A landscape with many valleys, sampled at points; each row gives a point and its height.
A ball rolls from a point to whichever of its 2 nearest points has the largest drop for the distance, and stops where none of them is lower. Distance is the straight distance between rows; heights are no part of it.
Z_342 height 218: [133  65 120 165 131 115 167 103 133 108 102 182 113 138 148 136 160 154
 143 145 154 113  79 167 136 119 211 120 104 153 149 126 137 120 128 111
  76  97 154 123 169 155 107  55 156 124 123 154 136 114 114 100 151 103
 115]
Z_143 height 351: [125 157  79 139  73 125  74 126 173 130 115 140  91 121 199 147 148  89
 131  14 160 151 107 122 164  88 174  73 158 108 110 117 158 149 156 155
 129 111 143 168 120  98 116 126 116 131 104 108 126 160 148 110 133 110
 107]
Z_670 height 340: [126 168  90 144  84 161  77 109 148 136 138 108 143 146 112 138 184 128
 108 145 157 153 113 127  73  88 171  47  83 151 162 143 134  88 112 152
  81 105 155 175  82 117 166  94  91 124  99 118 139  74 150  96 129  98
 155]
Z_622 height 472: [ 95 172 163  88 140 109 131 138 114 102 137  95  88 154 103 119 112 132
 110 132 110 126 133  75 100 130 128 162 144 129  76 149  88 132 145 131
 188 127 155  87  96 122 133 186 134 130 121  66 124 143 138 162 118 153
  90]
Z_931 height 246: [110 185 127 133  70 105  82 181 120 146 140  84 190 132 143 139 123  96
 117 146 169 137 183 130 165 143  82  92 152 126 121 101 159 122 112 123
 126 163 113 178 106  98 173 130  93 113 111 128 129  84 157  99 117 115
 150]
Z_489 height 528: [124 209 138 124 144 100 106  97 185  79 176 126 119 146  88 124 105 197
 152 143 157 144 129 126  72 108 148  50 124  92 169 113 115  64  89 116
 113 100 132 156 157 100 131 100  87 163 114 105 164  60  93  87 135 127
 165]
Z_477 height 480: [166 111  82 143 135 180  89 111 147 145 143 110 131 153 160 111 179  65
 110  59 110 178 152 159 171 104 158  96 128 119 138 148 179 141 160 174
 110  92 137 153  70 152 119 163 101 134 136 131  76 204 129 142 114  92
 110]
Z_734 height 508: [144 111 134 119 138 147 139 160  93 186 139  91 200 130 103 115 100 145
 138 160  99  99 142 144  93 118  49 167  84 119 169 134 165 122 102 147
 118 184  68 167  95 154 134 149  82 119 149 159  90 114 100 124 119 127
 133]
Z_728 height 349: [158 119 155 108 156 119 168  60 187 108 138 180 104 110  91 154  93 175
 140 122 137 138  66 114  83 149 123  82 124  93 125  60 114  95 118  91
 102 113 127 118 178 110  95  81 163 187 146 179 185 106  93 133 125 168
 212]
Z_364 height 330: [127 158 130 121 112 155 111 150  96 147 141  73 166 145 117 115 160  91
  96 180 154 132 178 107 111 153 106 124 116 169 121 122 132 123 141 138
 119 133 136 153  66 108 179 139 115 128 102 143 123 125 154 123 119 122
 159]
Z_126 height 483: [134  52 109 143 136 169 152 119  72 219 120  95 193  82 110 134 130 145
 133 183 112  85 116 139  95 135  47 191 101 182 195 127 141 143  75 102
 105 143  86 126  99 143 144 104 129  89 107 205 121 120 148 115 116 138
 151]
Z_882 height 98: [ 66 168 161 164 144  77 173 151 143  95 127 160 160 134 126  90 118 154
 134 185 144 122 156 141 164 225 121 134 151 132 111 100 126 129 134 125
 181 128 123 114 156 118 142 121 156 152 116 130 189  83 108 115 119 135
 187]
Z_717 height 532: [161 106  69 116 108 182 108 123  99 188 127 101 161 132 116 131 155  83
 127  97 112 139 156 131 110  77 110 150 109 126 161 153 122 151 130 152
 101 134 125 145  61 152 119 156  90 125 139 157  73 167 137 149 126 115
 109]
Z_753 height 370: [165  87 107 115 117 156  97 140 119 144 140 111 114 130 225 124 153  79
 146 107 107 178 199 162 220 128 148 111 174  98 125 111 197 148 199 142
 121  82 117 150  81 141  84 137 133 160 125 107  68 238 144 119  95 127
  95]
Z_697 height 507: [169  98  61 118 130 167 116 113 105 154 131 120 102 117 140 130 165  81
 120  67  99 156 166 144 141  87 146 137 140 120 123 150 133 161 173 155
 111 102 140 138  67 148 103 152 134 150 140 104  78 196 152 145 111 111
  84]
Z_701 height 515: [153 184 146 112 157 112  89  96 177  80 169 134 107 144  85 122 104 174
 148 114 136 162 109 113  74  91 133  55 112  96 142 118 143  65 105 132
 120 116 139 132 137 110 122 137  82 169 118  99 136  91  83 112 136 146
 159]
Z_830 height 426: [135  77 124 137 143 149 154 112 108 138 106 151 122  96  97 134 145 128
 124 151 125 106  81 132 110 143 133 151 118 175 148 144  95 144 119 117
 115 137 142 109 139 153 138  96 160  99 142 164 153 106 143 145 142 106
 129]
Z_485 height 217: [101 108 139 127 122 113 189  84 121 105 116 167 109 126  90 140 131 191
 136 187 154  98  89 107  73 143 195 120 118 149 126  98 102 121 130  77
 119 101 174  91 155 137 128  72 180 167 102 124 174  89 126 116 127 154
 154]
Z_304 height 653: [134 180 147 107 151 151  99 112 152  93 129 139  71 121 146 138 132  70
 120  33 101 138  78  81 113 100 108 144 134 124  78 164 114 165 152 178
 199 126 148 122 101 114 122 201 127  74 166 104 133 161 127 198 116 142
 108]
Z_574 height 643: [149 142 146 108 182 161 110 121 143  95 128 147  85 137 156 125 121  78
 119  61  97 156 115  99 129 114 112 169 140 125  75 146 151 165 173 172
 201  97 153 104  92 129  98 196 141 104 159 103 112 194 123 199 105 139
 108]
Z_691 height 401: [157 110 129 104 133 144 151  95 127 131 110 160  76 104 102 151 121 142
 140 116 121 102  55  87  68 100 155 130 124 140 121 142  71 138 115 121
 112 135 160 102 154 135 107 111 144 112 150 130 149 111 139 147 136 127
 109]
Z_200 height 284: [143  91 125 118 113 128 163 146  51 141 123  89 124 126 172 137 117 102
 143 137 104 128 193 154 188 116 121 184 149 100 104 139 124 143 174  97
  96 112 107 107 113 135 100 138 173 145 137 112  53 195 148 112 127 143
  65]
Z_212 height 410: [ 64 199 152 184 106  62 123 120 222  98 113 167  94 113 148 142 126 156
 142  66 156 112  95 141 165 123 152 105 142  92 134 126 128 151 129 130
 179 123  94 143 232 101 142  92 149 108 115 111 195 103 112 103 166  94
 129]
Z_597 height 248: [122  83 130 122 119  94 169 139  87 127 105 130 116 144 161 139 123 156
 143 134 117 118 143 160 186 119 162 163 145  97 106 138 125 134 141 107
 105 114 133 101 155 142 105 130 149 149 140 100  92 148 128 106 149 140
  64]
Z_878 height 324: [100 173 110 144  76 122  96 129 133 128 131 115 144 131 136 121 153 131
 113 138 183 146 139 102 101 133 163  56 130 157 134 105 146  96 129 127
 111 111 169 165 103  95 166  90 115 144  82 125 157  94 149  87 125 107
 165]
Z_325 height 373: [159 100 167 147 161 130 158  96 174 117 128 206 133  97 119 131 108 156
 142 130 129 116  79 145 123 173 113 114 103 121 133  88 135 109 116 127
 107 130 112 118 198 133 105  93 154 146 162 199 176 113  88 143 136 141
 204]
Z_548 height 294: [118  83 113 191 141 124 116 136 140 119  98 124 131 132 171 108 197  91
 117 127 135 160 116 186 212 143 182 119 106 158 149 139 146 154 128 157
 103 123 101 155 143 158 133  96 125  74 134 169 138 155 134 104 155  80
 110]
Z_575 height 319: [116 158  73 120  57 101  80 137 131 134 111  89  96 126 191 149 136  94
 120  51 143 159 158 121 175  80 170 101 176 105 115 125 127 133 152 114
 114 102 141 151  93  93 114 142 122 132 113  76  98 157 155  90 123 117
  76]
Z_799 height 499: [116 143 143  78 112 139 128 133  66 148 114  84  93 112 125 156 116  71
 101 144 112 106 149  92 121 127  98 204 169 137  86 161  49 174 139 132
 157 153 128  99 100 114 139 175 157  96 146 110 111 144 176 161 115 163
  87]
Z_115 height 267: [138  38  85 166 133 159 158  84 129 127  95 178  89 105 155 152 170 129
 132 121 125 100  94 158 134 109 202 134 115 167 144 128 119 162 152 112
  84  84 150 116 145 165 116  53 194 115 133 143 154 141 153 107 144 101
 110]
Z_301 height 562: [157 118  76  72  83 145 114 138  60 194 113  90 128 100 124 162  83  99
 128 105 106 102 139  99  94  65  80 173 172 107 133 148  81 158 106  95
  96 155 118 145 110 116 117 150 108 141 148 130  64 128 154 129 107 156
  60]
Z_13 height 154: [104 142 143 167 162  98 143 190 122 114 140 134 209 156 151  76 126 156
 131 226 151 123 187 169 176 200  97 106 132 133 146 126 152 101  98 134
 129 142 107 155 138 134 147 106 119 137 118 145 156  90 119  95 137 120
 177]
Z_287 height 295: [105 148 142 142 133 126 147 147 105 108 132 106 136 141 109 108 155 152
 122 198 146 120 146 129  97 161 136 121 106 157 137 131 110 117 114 135
 123 136 143 138 106 124 174 113 128 123 100 120 154  94 139 125 138 115
 155]
Z_232 height 577: [154  93 143 104 154 115 164 138 117 147 114 162 134 118  91 131  93 169
 155 151 100 100  95 155 107 117  96 159 116 112 155 155 116 106  90 130
 102 174 102 116 182 150 107 135 118 112 170 148 115  98  98 127 148 131
 113]
Z_648 height 568: [130 105 131 124 133  66 149 120 145 120  99 167 124 121 101 152  93 164
 160 122 116 107  97 167 143 101 122 150 116 107 148 157 107  98  74 105
  98 163 102 115 205 146 102 116 124 101 169 134 115  87  92  98 166 115
  82]
Z_50 height 255: [115 133 158 156 150 140 157  96 184 103 124 189  73  91 132 136 138 120
 120 118 125 106  57 102 105 172 140 116 122 160 104 104  94 146 146 144
 158 130 145  99 172 118 126 106 176  84 144 170 211 108 133 173 127 125
 193]
Z_443 height 553: [160 132  64 131  95 190  91 128 105 161 150  46 173 167 126 118 183  78
  85 112 124 157 178 163 131  91 118 127  83 146 160 159 139 142 136 166
  80 112 104 142  44 166 144 164  92 124 123 129  59 176 166 147 133 109
 124]
Z_156 height 269: [ 76 184 120 137  58  82  81 174 139 124 125  62 148 149 149 123 123 137
 119 141 166 144 172 138 183 120 138  90 150 110 134 117 128 115 115  94
 114 141 110 151 132  99 153 128  84 117 100  88 107 104 156  70 135 103
 104]
Z_216 height 496: [152  69 115 118 147 166 146 123  84 205 132 119 171 108  87 128 114 154
 147 154  82  94  93 123  76 104  44 184  78 141 182 134 132 134  86 121
 109 166  71 137  99 161 120 139  89  96 155 194 103 110 114 138 105 139
 125]
Z_586 height 376: [121 168 115 151  99  91  62 137 192 114 120 150 107 140 201 134 123 129
 143  35 143 164 114 133 215 108 146  80 162  78 114 116 185 138 131 144
 140 111 115 160 172  92  96 131 101 130  94 116 135 167 100 106 127 127
 109]
Z_179 height 323: [130 135 123 135 122 122 138  83 185 135 130 174 109  77 107 143 113 145
 130 117 156 112  68  89  85 149 133  61 131 143 132  74 118 104 115  78
 107 119 155 130 163 104 117  78 148 150 108 172 184  97 101 122 112 147
 212]
Z_989 height 346: [124  88 121 168 126  96 117 133 161 122  93 165 128 102 140 145 157 119
 132 114 130 107  93 167 158 125 146 130 109 171 176 136 132 125  99 127
  95 145 106 135 179 156 140  64 133  52 141 160 143  84 120  99 172  81
 124]
Z_901 height 596: [158  88 130 102 144 138 155 157  73 160 115  86 160 164  99 110 115 152
 121 149  81 107 152 157 121  80 106 193 101  99 146 160 135 128 107 125
 110 164  96 110 115 147 109 174 108 139 137 119  40 160 101 134 132 130
  56]
Z_977 height 179: [151 159 158 124 177 100 134 136 178  89 171 163 151 126 104 128  60 165
 144 128 115 151 145 145 145 164  63 104 143  56 141 104 132  88  95 136
 141 138  87 138 171 106 119 147 113 171 164 146 156  90  69 111 145 161
 177]
Z_801 height 510: [145 106 137  76 135 145 151 132  53 168 123 102 105 119 119 128 108 126
 123 156 103 100 114  83  84 124 107 205 155 142  93 148  69 161 134 114
 141 150 132 109 108 128 122 160 156 144 140 113 102 141 140 153 112 171
  73]
Z_590 height 177: [ 96 133 180 137 150  98 203 101 162  71 123 181 110 121  91 134 107 200
 145 176 136 106  97 138 101 175 158 121 112 117 126 101  96 115 124  95
 143 109 144  78 184 131 113  93 180 172 125 132 202  80  92 126 137 149
 176]
Z_408 height 586: [159  88 137 102 147 125 146 137  95 151 124 143 146 137 103 124 107 154
 145 129 103 124 111 139 108 103 109 152  99 108 151 148 129 112 101 124
  94 152 116 117 131 147 107 145 106 147 150 131  85 137  95 134 136 115
  88]
Z_139 height 471: [124 164 130  77 126 141 115  95 138 105 166 116  77 135 104 133  95 158
 124  88 122 136 102  40  32 115 155 103 154 127  90 115 117 100 163 109
 162 106 183  93  90 123 107 155 129 192 101  61 140 131 118 163 100 184
 122]
Z_284 height 557: [111 154 132 143 136  67 130 112 171  89 124 143 104 121  91 143 110 196
 156 149 135 108 100 165 110  96 153  97 117 114 180 152  86 102  69 113
 111 141 113 130 196 143 119  91 119  93 155 109 152  65  96  84 174  94
 102]
Z_506 height 350: [119  90  87 125  95 140 155  77 133 125  95 158  48  84 139 166 133 144
 127 105 145  89  75  93  76  98 199 129 151 146 112 111  86 158 158  98
 129  95 178  91 146 139 109  54 205 132 115  92 165 110 166 124 129 137
 110]
Z_7 height 289: [ 94 152 112 123  80  76 104 151 126 130 111 105 128 136 164 133 111 120
 137 101 151 140 164 135 193 111 152 110 153 100 115 112 129 124 125  96
 119 142 118 138 147 109 128 135  99 137  96 100  92 138 138  96 139 129
  81]
Z_884 height 632: [144 123 132 117 161 162 107 139 130 108 125 121 108 155 138 108 139  82
 103  87 104 158 146 130 161  99 122 158 120 119 106 169 135 142 149 173
 170 111 143  99  86 146 110 192 118  94 148 103  80 195 129 184 121 114
  84]
Z_914 height 309: [115 133 132 132 102 150 125 140  76 158 135  91 168  91 131 137 155  81
 102 199 164 128 155  76 107 177  86 142 152 187 122  89 120 124 137 114
 128 121 148 140  76  94 173 115 139 137  91 163 147 136 168 127 108 146
 202]
Z_125 height 466: [131  58 110 149 151 164 149 117 106 178 128 125 176  87  92 130 159 155
 129 196 117 101 100 135  82 121  98 153  78 202 209 132 144 123  86 110
 100 136 104 135 111 152 153  70 140  67 130 195 151  93 132 133 120 102
 161]
Z_612 height 221: [150 137 113 126 119 145  88 145 121 138 141 103 164 148 111 115 137 139
 123 127 141 147 137 130 113 106 118  91 101 121 144 131 166  85 106 151
  99 144 129 151  94 125 138 139  76 147 116 115 102 123 112 120 128 119
 132]
Z_386 height 551: [148 142  90  95  74 144 106 153  59 185 125  29 156 124 122 152 110 105
 108 151 135  98 153  92  83  83  85 149 137 139 134 134  99 140 106  86
  93 149 105 143  86 100 146 147 113 148 111 115  79 122 150 116 127 160
  97]
Z_873 height 369: [109 142 126 169 128  95 117 140 167 114 120 150 131 109 128 141 141 142
 138 126 148 121 120 154 134 137 134  98 115 156 160 125 123 121  90 133
 123 142 127 156 165 129 156  59 113  72 134 143 169  64 129 102 147  79
 155]
Z_172 height 393: [115 186 146 177 121  83  88 122 228  90 139 176  98 144 174 136 128 150
 154  43 139 150  93 152 207 109 130  83 146  59 145 130 153 139 112 151
 152 122  94 150 204  94 115 114 108 117 108 119 177 136  96  99 161 117
 133]
Z_542 height 519: [134 141 142 116 158 131 145 189  96 128 148  78 188 159  97  94  94 158
 128 192 115 105 187 165 113 131  74 162 106 109 138 149 146  99  88 141
 127 186  72 147 112 133 148 153  95 121 136 119  92  99 106 138 131 135
 126]
Z_154 height 192: [121 147 137 157 129 145 111 125 153 110 103 142  93 110 124 151 169  74
 115  82 125 130  84 122 133 125 138 144 110 164 105 151  93 175 133 182
 162 142 147 124 131 124 154 135 138  48 160 141 152 123 149 154 141  83
 119]
Z_746 height 381: [150  94 121  89 112 135 152  67 131 135  96 183  43  98 121 161 109 154
 140  71 119 100  53  87  68  86 163 140 155 133  99 139  59 160 131 114
 120 122 159  95 163 140  75  98 175 115 150  97 155 119 149 137 118 154
  95]
Z_490 height 259: [133 138 117  97 116 140 103 135 116 140 143 130 149 117 122 124 116 113
 131 118 145 129 126  80  89 139 104 104 148 134 118  99 134  97 134 121
 119 148 156 136 112 105 138 138  95 174 116 149 136 123 131 125 111 151
 161]
Z_430 height 245: [119 129  93 154  90 137 111 116 123 124 103 113 101 106 121 153 175  88
  92 107 146 124 111 123 125 113 161 126 117 181 136 144  74 157 121 145
 116 118 159 128 116 126 164  98 145  73 110 129 138 114 176 119 151  92
 126]
Z_921 height 558: [171 111 110 103 151 192  94 119 106 159 176  84 162 177 101  98 140 106
 112 141 114 145 163 107  77 123 111 122  84 147 136 148 180 114 157 148
 132 112 132 121  44 151 140 173  85 170 117 134  69 168 129 164 112 130
 132]
Z_852 height 310: [140  58 100 143 123 157 170  87 101 132  99 175  53 100 159 156 159 131
 122 109 125 110 102 133 113 113 207 142 130 142 112 119 107 165 180 115
 111  93 159 109 132 150 105  64 219 141 128 105 147 149 165 140 133 125
 108]
Z_423 height 320: [120  91 115 194 137 101 103 133 160 125 104 165 149 117 183 122 170 108
 145 110 137 132  88 178 206 149 174 113 119 150 148 121 165 140 126 137
  98 134  95 163 185 150 115  81 124  83 128 178 148 123 119  88 158  81
 124]
Z_15 height 570: [150 130  75  70  88 120  91 144  98 183 123 128 147  94 129 163  75 116
 138  89 131 102 123  76  85  88  78 130 168 103 120 110 113 115  97  90
  96 162 136 155 137  91 108 141  89 166 144 141  92 108 123 117 103 175
 103]
Z_680 height 180: [130  96 163 146 155 123 190  96 125  81 102 193  82 141 150 134 138 172
 135 101 110 110  87 155 151 121 193 148 120 110 101 146 122 152 156 138
 135 101 152  71 160 147  92 113 193 134 146  78 140 158 129 140 146 128
  86]
Z_56 height 283: [124 139 109 110  92 128 125 129  87 158 129 106 148  92 117 150 117 106
 117 160 149 113 126  63  88 153  88 130 160 165 115  80 104 124 122  90
 124 144 149 146 106  94 159 125 127 157 105 148 144  98 163 120 102 171
 165]
Z_486 height 212: [109 116 136 156 128 132 147  97 165 114 100 176 100 110 143 127 155 128
 126  98 142 128  95 114 119 152 175 110 124 162 107 105 125 136 159 134
 135 112 166 114 155 109 128  84 172 127 115 149 184 131 136 135 134 121
 157]
Z_606 height 389: [ 98 172 132 162 136  90 130 111 202  98 146 166 133  90  99 137 119 159
 143 139 144 104 110 141 111 155 121  77 139 133 155 100 110 115  89 110
 131 117 125 152 189 125 137  64 136  94 136 165 216  47 130  96 146 104
 199]
Z_501 height 182: [115 150 168 128 137 143 123 162 130 134 111 129 142 113 121 147 134  49
 129 124 125 125 116 142 173 165  62 182 136 157  99 142 107 170 127 179
 185 170 112 153 120 131 162 161 135  23 181 158 122 111 176 167 121 103
 146]
Z_316 height 537: [152  87 136 101 164 183 155 125  70 154 160 103 137 151  95 106 136 132
 120 165 112 126 140 100  63 140 116 156 116 155 122 136 139 145 162 139
 128 128 149 118  72 147 134 150 130 168 124 143 103 166 122 169 105 148
 123]
Z_428 height 254: [102 136 127 175 102  99 113 149 133 101 115  65 114 156 176 114 179 101
 114 146 130 176 151 184 231 143 199 106 115 143 128 154 139 145 135 137
 102 116 112 152 124 149 129 122 119  84 110 114 117 161 150  93 148  93
  95]
Z_726 height 425: [ 56 188 166 168 100  50 157 116 211 102 110 183 112 113 123 128  90 169
 145  73 131 124 117 146 170 151 146 139 168  63 124 122 123 142 130  94
 189 120  86 108 231 104 100 124 160 153 118  92 192 104  98  86 145 137
 131]
Z_644 height 149: [152 122 165 126 168 117 108 131 149 119 144 188 176 112 122 111  86 123
 153 109 105 142 136 148 158 163  52 123 134  74 129 107 168 100 118 155
 131 155  86 138 169 123 105 168  84 150 178 183 121 131  79 141 113 147
 173]
Z_987 height 488: [ 84 182 136  88 101 125 116 130 107 122 118  74  76 117 107 153 112  89
 109 106 131 120 116  62  97 122 113 177 166 143  77 152  37 175 138 116
 191 155 136 113  92 111 146 184 140  88 135  89 130 114 175 160 105 148
  87]
Z_370 height 142: [ 74 154 181 162 167  95 196 127 158  78 124 175 107 118 105 103 121 176
 138 192 132 103 111 144 114 198 151 138 117 148 120 116  89 133 144 119
 167 116 138  95 183 136 141  99 187 128 134 142 212  72 111 136 140 123
 185]
Z_226 height 205: [122 162 154 135 143  73 137 120 186  89 148 174 124 136 109 120  82 181
 154 114 139 150 132 140 149 137 124  80 155  49 136 104 136  95  97 114
 139 123 116 132 186 106 118 127 113 174 114 108 145 106  73  96 137 152
 154]
Z_229 height 127: [ 87 172 165 162 158  87 144 174 144  98 149 151 188 145 150  72 110 128
 129 194 146 129 196 158 191 228  99 112 149 108 110  98 152 113 121 141
 181 124 114 142 146 134 150 120 126 131 113 124 176  95 113 105 126 135
 183]
Z_718 height 399: [150  87 124 117 126 138 109 139 118 138 136 153 128 142 202 122 122 101
 149  91 128 154 170 135 180 142 135 118 173 113  97  99 197 126 188 142
 146 105 143 131 113 123 104 136 136 162 122 117 105 203 126 130 101 146
 121]
Z_585 height 311: [146 105 106  91 104 133 118 157  85 143 132  72 135 141 180 119 107  78
 125 128  99 144 216 147 192 106 115 163 150 102 114 136 152 127 168 119
 111 114 110 119  89 134 112 161 127 137 119 110  35 205 140 120 109 139
  67]
Z_872 height 522: [159  89 122  95 153 179 153 113  60 188 135 111 127 119 106 127 131 127
 129 153  96 102 101  95  62 130  97 186 126 145 136 134  98 160 133 115
 121 136 127 123  89 145 122 153 136 153 142 159 108 150 135 158 100 158
 106]
Z_988 height 541: [138 163 107  90  81 125 109 182  70 151 119  33 150 155 119 146 101 102
 110 148 117 107 174 124 112  72  90 159 119 105 121 151 112 126  98  91
 113 174  98 139  99 101 149 174  99 121 122  95  54 117 139 123 139 141
  73]
Z_487 height 544: [106 192 157 138 152  96 142  96 181  58 167 122  98 126  68 136 112 198
 153 147 130 122 110 150  70  89 156  84 111 112 183 139  81  91  81 120
 122 103 129 145 181 130 133  82 106 104 144 107 177  45 108  97 162  84
 143]
Z_6 height 509: [153  61 103 105 146 188 141 110  59 231 133 108 146 114 103 136 130 117
 143 137  84  82 112 124  94 120  61 212 109 137 163 133 112 178 122 127
 115 142  72 126  66 148 108 157 107 104 141 190  93 155 145 149 101 151
 124]
Z_602 height 495: [152 143 146  95 162 141 123  86 148  93 175 140  98 146  94 118  97 166
 137 113 122 151  84  91  47 118 139  88 109 110 124 116 130  80 146 122
 125 102 159 102 126 125 114 148 117 191 119 105 129 127  94 162 120 181
 156]
Z_881 height 571: [156 145 102 114 125 178  97 141  99 139 154  36 167 177 103  97 160  76
  87 148 124 149 183 146 104 107 112 132  82 145 134 164 158 124 137 152
 123 126 112 127  41 149 159 187  96 134 118 112  69 153 143 166 132 120
 135]
Z_188 height 162: [121 114 139 158 139 120 144 105 162 110 115 180 106 134 160 118 143 153
 140 115 161 132 111 142 153 127 200  86 126 125 113 109 159 117 147 115
 106  95 165 125 158 124 109  78 152 162  88 127 157 146 117 117 129 125
 145]
Z_537 height 450: [140 148 133  76 132 115 101 126 127 110 146 141 102 122 132 144  74 128
 127  73 110 139 131  72  97 124 116 125 167 112  72 109 141 110 162 119
 182 110 168  99 103 115 103 174 124 184 130  76 111 161 114 163  95 170
 122]
Z_572 height 609: [149 109 127 107 137 153 136 148  93 121 127  63 130 174 102 104 144 125
  97 156  89 129 167 150 129  82 136 173  98 124 123 182 118 125 120 136
 120 129 119  95  85 144 120 193 120 128 121  79  56 172 123 153 151 113
  56]
Z_374 height 219: [139  77 143 119 140 110 180 113 113 117 101 191 104 133 146 144 108 167
 151 105 118 121 103 151 162 117 159 149 136 102 104 135 148 124 139 118
 100 116 145  99 171 139  88 116 156 160 155 106 118 147 117 128 139 136
  99]
Z_79 height 446: [136  66 117 139 144 184 142 104  99 166 117 106 140  75  97 150 171 120
 107 181 111 100  79 104  92 148 109 168  99 220 179 150  93 153  89 101
 121 133 133 103 112 147 162  95 163  75 120 182 167  93 169 154 113 116
 144]
Z_797 height 185: [111 128 130 158 125  97 127 178 106 134 125  78 196 152 153 112 136 130
 126 195 150 136 191 175 188 152 117 130 111 132 151 134 159 116 105 134
 114 158  83 153 131 137 163 111 106 100 130 147 117 109 134  97 144 106
 129]
Z_705 height 398: [152  84 174 156 178 152 153  96 148 114 120 202 108 130 130 118 131 145
 145 101 109 135  89 149 138 151 132 122  92 126 128 121 150 121 152 158
 126 128 144 110 165 148 102 110 134 129 153 178 149 154 103 164 134 113
 158]
Z_405 height 418: [141  87 139 108 138 120 154 129 119 128 137 181 154 140 168 125  92 127
 139 108 142 130 160 120 166 174 121 122 174 107  85  79 191 117 170 113
 149 114 146 113 146 120  96 130 142 205 128 123 125 171 116 132  99 167
 148]
Z_847 height 153: [119 145 151 150 150 137 132 158 132 115 102 139 130 118 124 128 154  84
 117 107 118 144 127 150 169 146 101 159 116 152 118 157 119 161 128 183
 161 152 118 136 126 135 160 149 127  45 166 146 129 125 148 149 146  72
 128]
Z_474 height 220: [117 135 126 160  93 109  93 171 125 117 130  33 160 168 173 103 161 104
 111 177 130 175 179 199 240 141 154 108 109 112 153 144 156 119 120 133
  93 149  75 159 110 152 139 130  92  78 120 111  93 150 142  91 140 101
 115]
Z_525 height 337: [151 108 106 106 102 148  76 160 126 152 149  61 165 166 185 112 130  77
 122 143 121 166 218 150 204 115 129 108 144  98 133 130 193 120 160 128
 110 100 102 127  78 141 112 168  96 143 101 122  43 217 138 115 106 125
  93]
Z_836 height 188: [154 129 138 130 154 146  91 153 131 142 156 125 194 151 122 106 115 123
 145 139 138 145 160 136 139 136  79 102 112 107 147 115 186  97 126 163
 119 156 110 155  98 132 148 141  75 139 141 153 121 129 112 131 113 120
 167]
Z_870 height 621: [152 102 128  97 158 157 124 149 114 108 142  87 129 170 123  99 133  83
  96 142  85 143 188 136 150 102 114 176 106 119 125 167 144 137 148 149
 158 120 129  94  73 148 113 205 112 123 137 106  58 208 128 178 121 124
  70]
Z_791 height 435: [ 46 180 169 138 113  47 170 137 165 104  94 172 116 112  99 134  73 167
 140 107 120 110 130 136 164 164 121 162 173  65  98 125 100 140 111  91
 191 130 102  95 210 103 114 151 165 147 141  92 164  86 101  97 136 140
 112]
Z_584 height 296: [104 147 101 144  94 124 130 114 147 129 128 158 135  98 131 131 146 135
 126 139 174 127 115  79  89 151 157  70 141 155 127  74 134 102 131 100
 110 115 179 144 139 104 144  68 122 160  85 150 183  94 134 109 111 137
 196]
Z_462 height 487: [127 143 154  84 149 142 132 143 103 116 141  76 121 163 102 100 119 113
 107 167 123 132 158  80 103 140 105 154 131 147  83 132 123 119 158 139
 166 122 155 104  78 118 152 179 131 140 113  94 104 157 137 160 114 154
 118]
Z_435 height 256: [109 124 140 135 130 132 164 102 101 109 124 128 106 139  93 118 155 163
 126 186 147 113 112 100  65 135 175 133 106 160 117 126 102 118 131 116
 131 109 177 110 119 136 148  98 163 155  88 109 152 107 137 137 134 139
 142]
Z_712 height 433: [139 125 135  86 122 105 120 116 149 111 152 178 129 133 147 137  70 135
 136  76 130 137 136  99 135 150 118 110 172 104  75  83 180 109 160 117
 179  97 149 102 144 110  92 140 140 204 116  85 141 177 108 146 104 190
 160]
Z_324 height 451: [157  92 122 155 157 176 104 114 145 128 132 144 138 163 146  98 181 121
 121  96 120 175 125 166 148 107 165 101  82 126 155 162 177 122 143 191
 100 103 126 139 107 160 113 134  97 121 130 140  98 183 105 139 127  95
 121]
Z_447 height 530: [130 183 130  98 134 125 118 187 101 126 159  41 155 167  84 119  97 145
 107 170 119 101 165 128  95  98  76 136 115 116 123 160 115 119  80 125
 140 185 104 143  94 103 167 178  82 112 141  71  91  66 127 130 139 138
  94]
Z_344 height 447: [ 46 189 149 136  99  55 146 157 126 121 114 127 128 120 100 124  97 165
 142 153 140 111 157 124 143 143 124 149 156  98 126 118 100 136 105  81
 169 139 122 118 170 111 141 136 144 145 116  87 146  81 117  87 145 122
  92]
Z_805 height 286: [ 95 142 175 126 170 131 162 126 140 105 122 170  81  91 102 122 123 137
 125 171 107 113  74  98 101 207 112 156 131 180 107 123  76 148 135 132
 183 148 130 107 150 138 143 147 175  86 159 169 203  94 150 182 108 145
 182]
Z_679 height 298: [143 128  64 131  78 174 106 104 105 163 131  98 128 113 109 146 179 102
  92 133 152 132 114  99  73  92 164 101 113 176 142 141  97 123 120 133
  90 109 174 154  81 119 172 100 124 134  93 125 124  99 155 112 125 117
 139]
Z_638 height 422: [153 112 164 152 169 149 102 112 165  97 135 184 117 141 154 115 154 121
 132  79 134 159  98 146 162 132 137 106 103 117 121 138 166 128 151 174
 132 105 131 130 152 123 114 137 115 121 139 143 142 175  92 160 136 111
 143]
Z_421 height 222: [122 161 140 143 125 111  87 166 141 121 135 129 182 146 168 107 132  96
 125 144 162 162 180 133 183 173  98  84 152 126 103  98 183 109 133 150
 148 145 119 158 116 106 150 139  97 123 112 141 134 136 130 114 114 115
 161]

For each start below, name the point where the ball stops.
Z_921 | Z_622
Z_574 | Z_680
Z_212 | Z_836
Z_988 | Z_216
Z_697 | Z_584
Z_287 | Z_882
Z_428 | Z_882
Z_648 | Z_680
Z_125 | Z_188
Z_670 | Z_847
Z_7 | Z_836
Z_914 | Z_836
Z_506 | Z_188
Z_712 | Z_680
Z_304 | Z_680

Write out the way that a ball takes from each point below.
Z_585 | Z_200 > Z_597 > Z_374 > Z_680
Z_301 | Z_386 > Z_988 > Z_447 > Z_542 > Z_734 > Z_216
Z_873 | Z_989 > Z_423 > Z_548 > Z_428 > Z_474 > Z_797 > Z_13 > Z_229 > Z_882
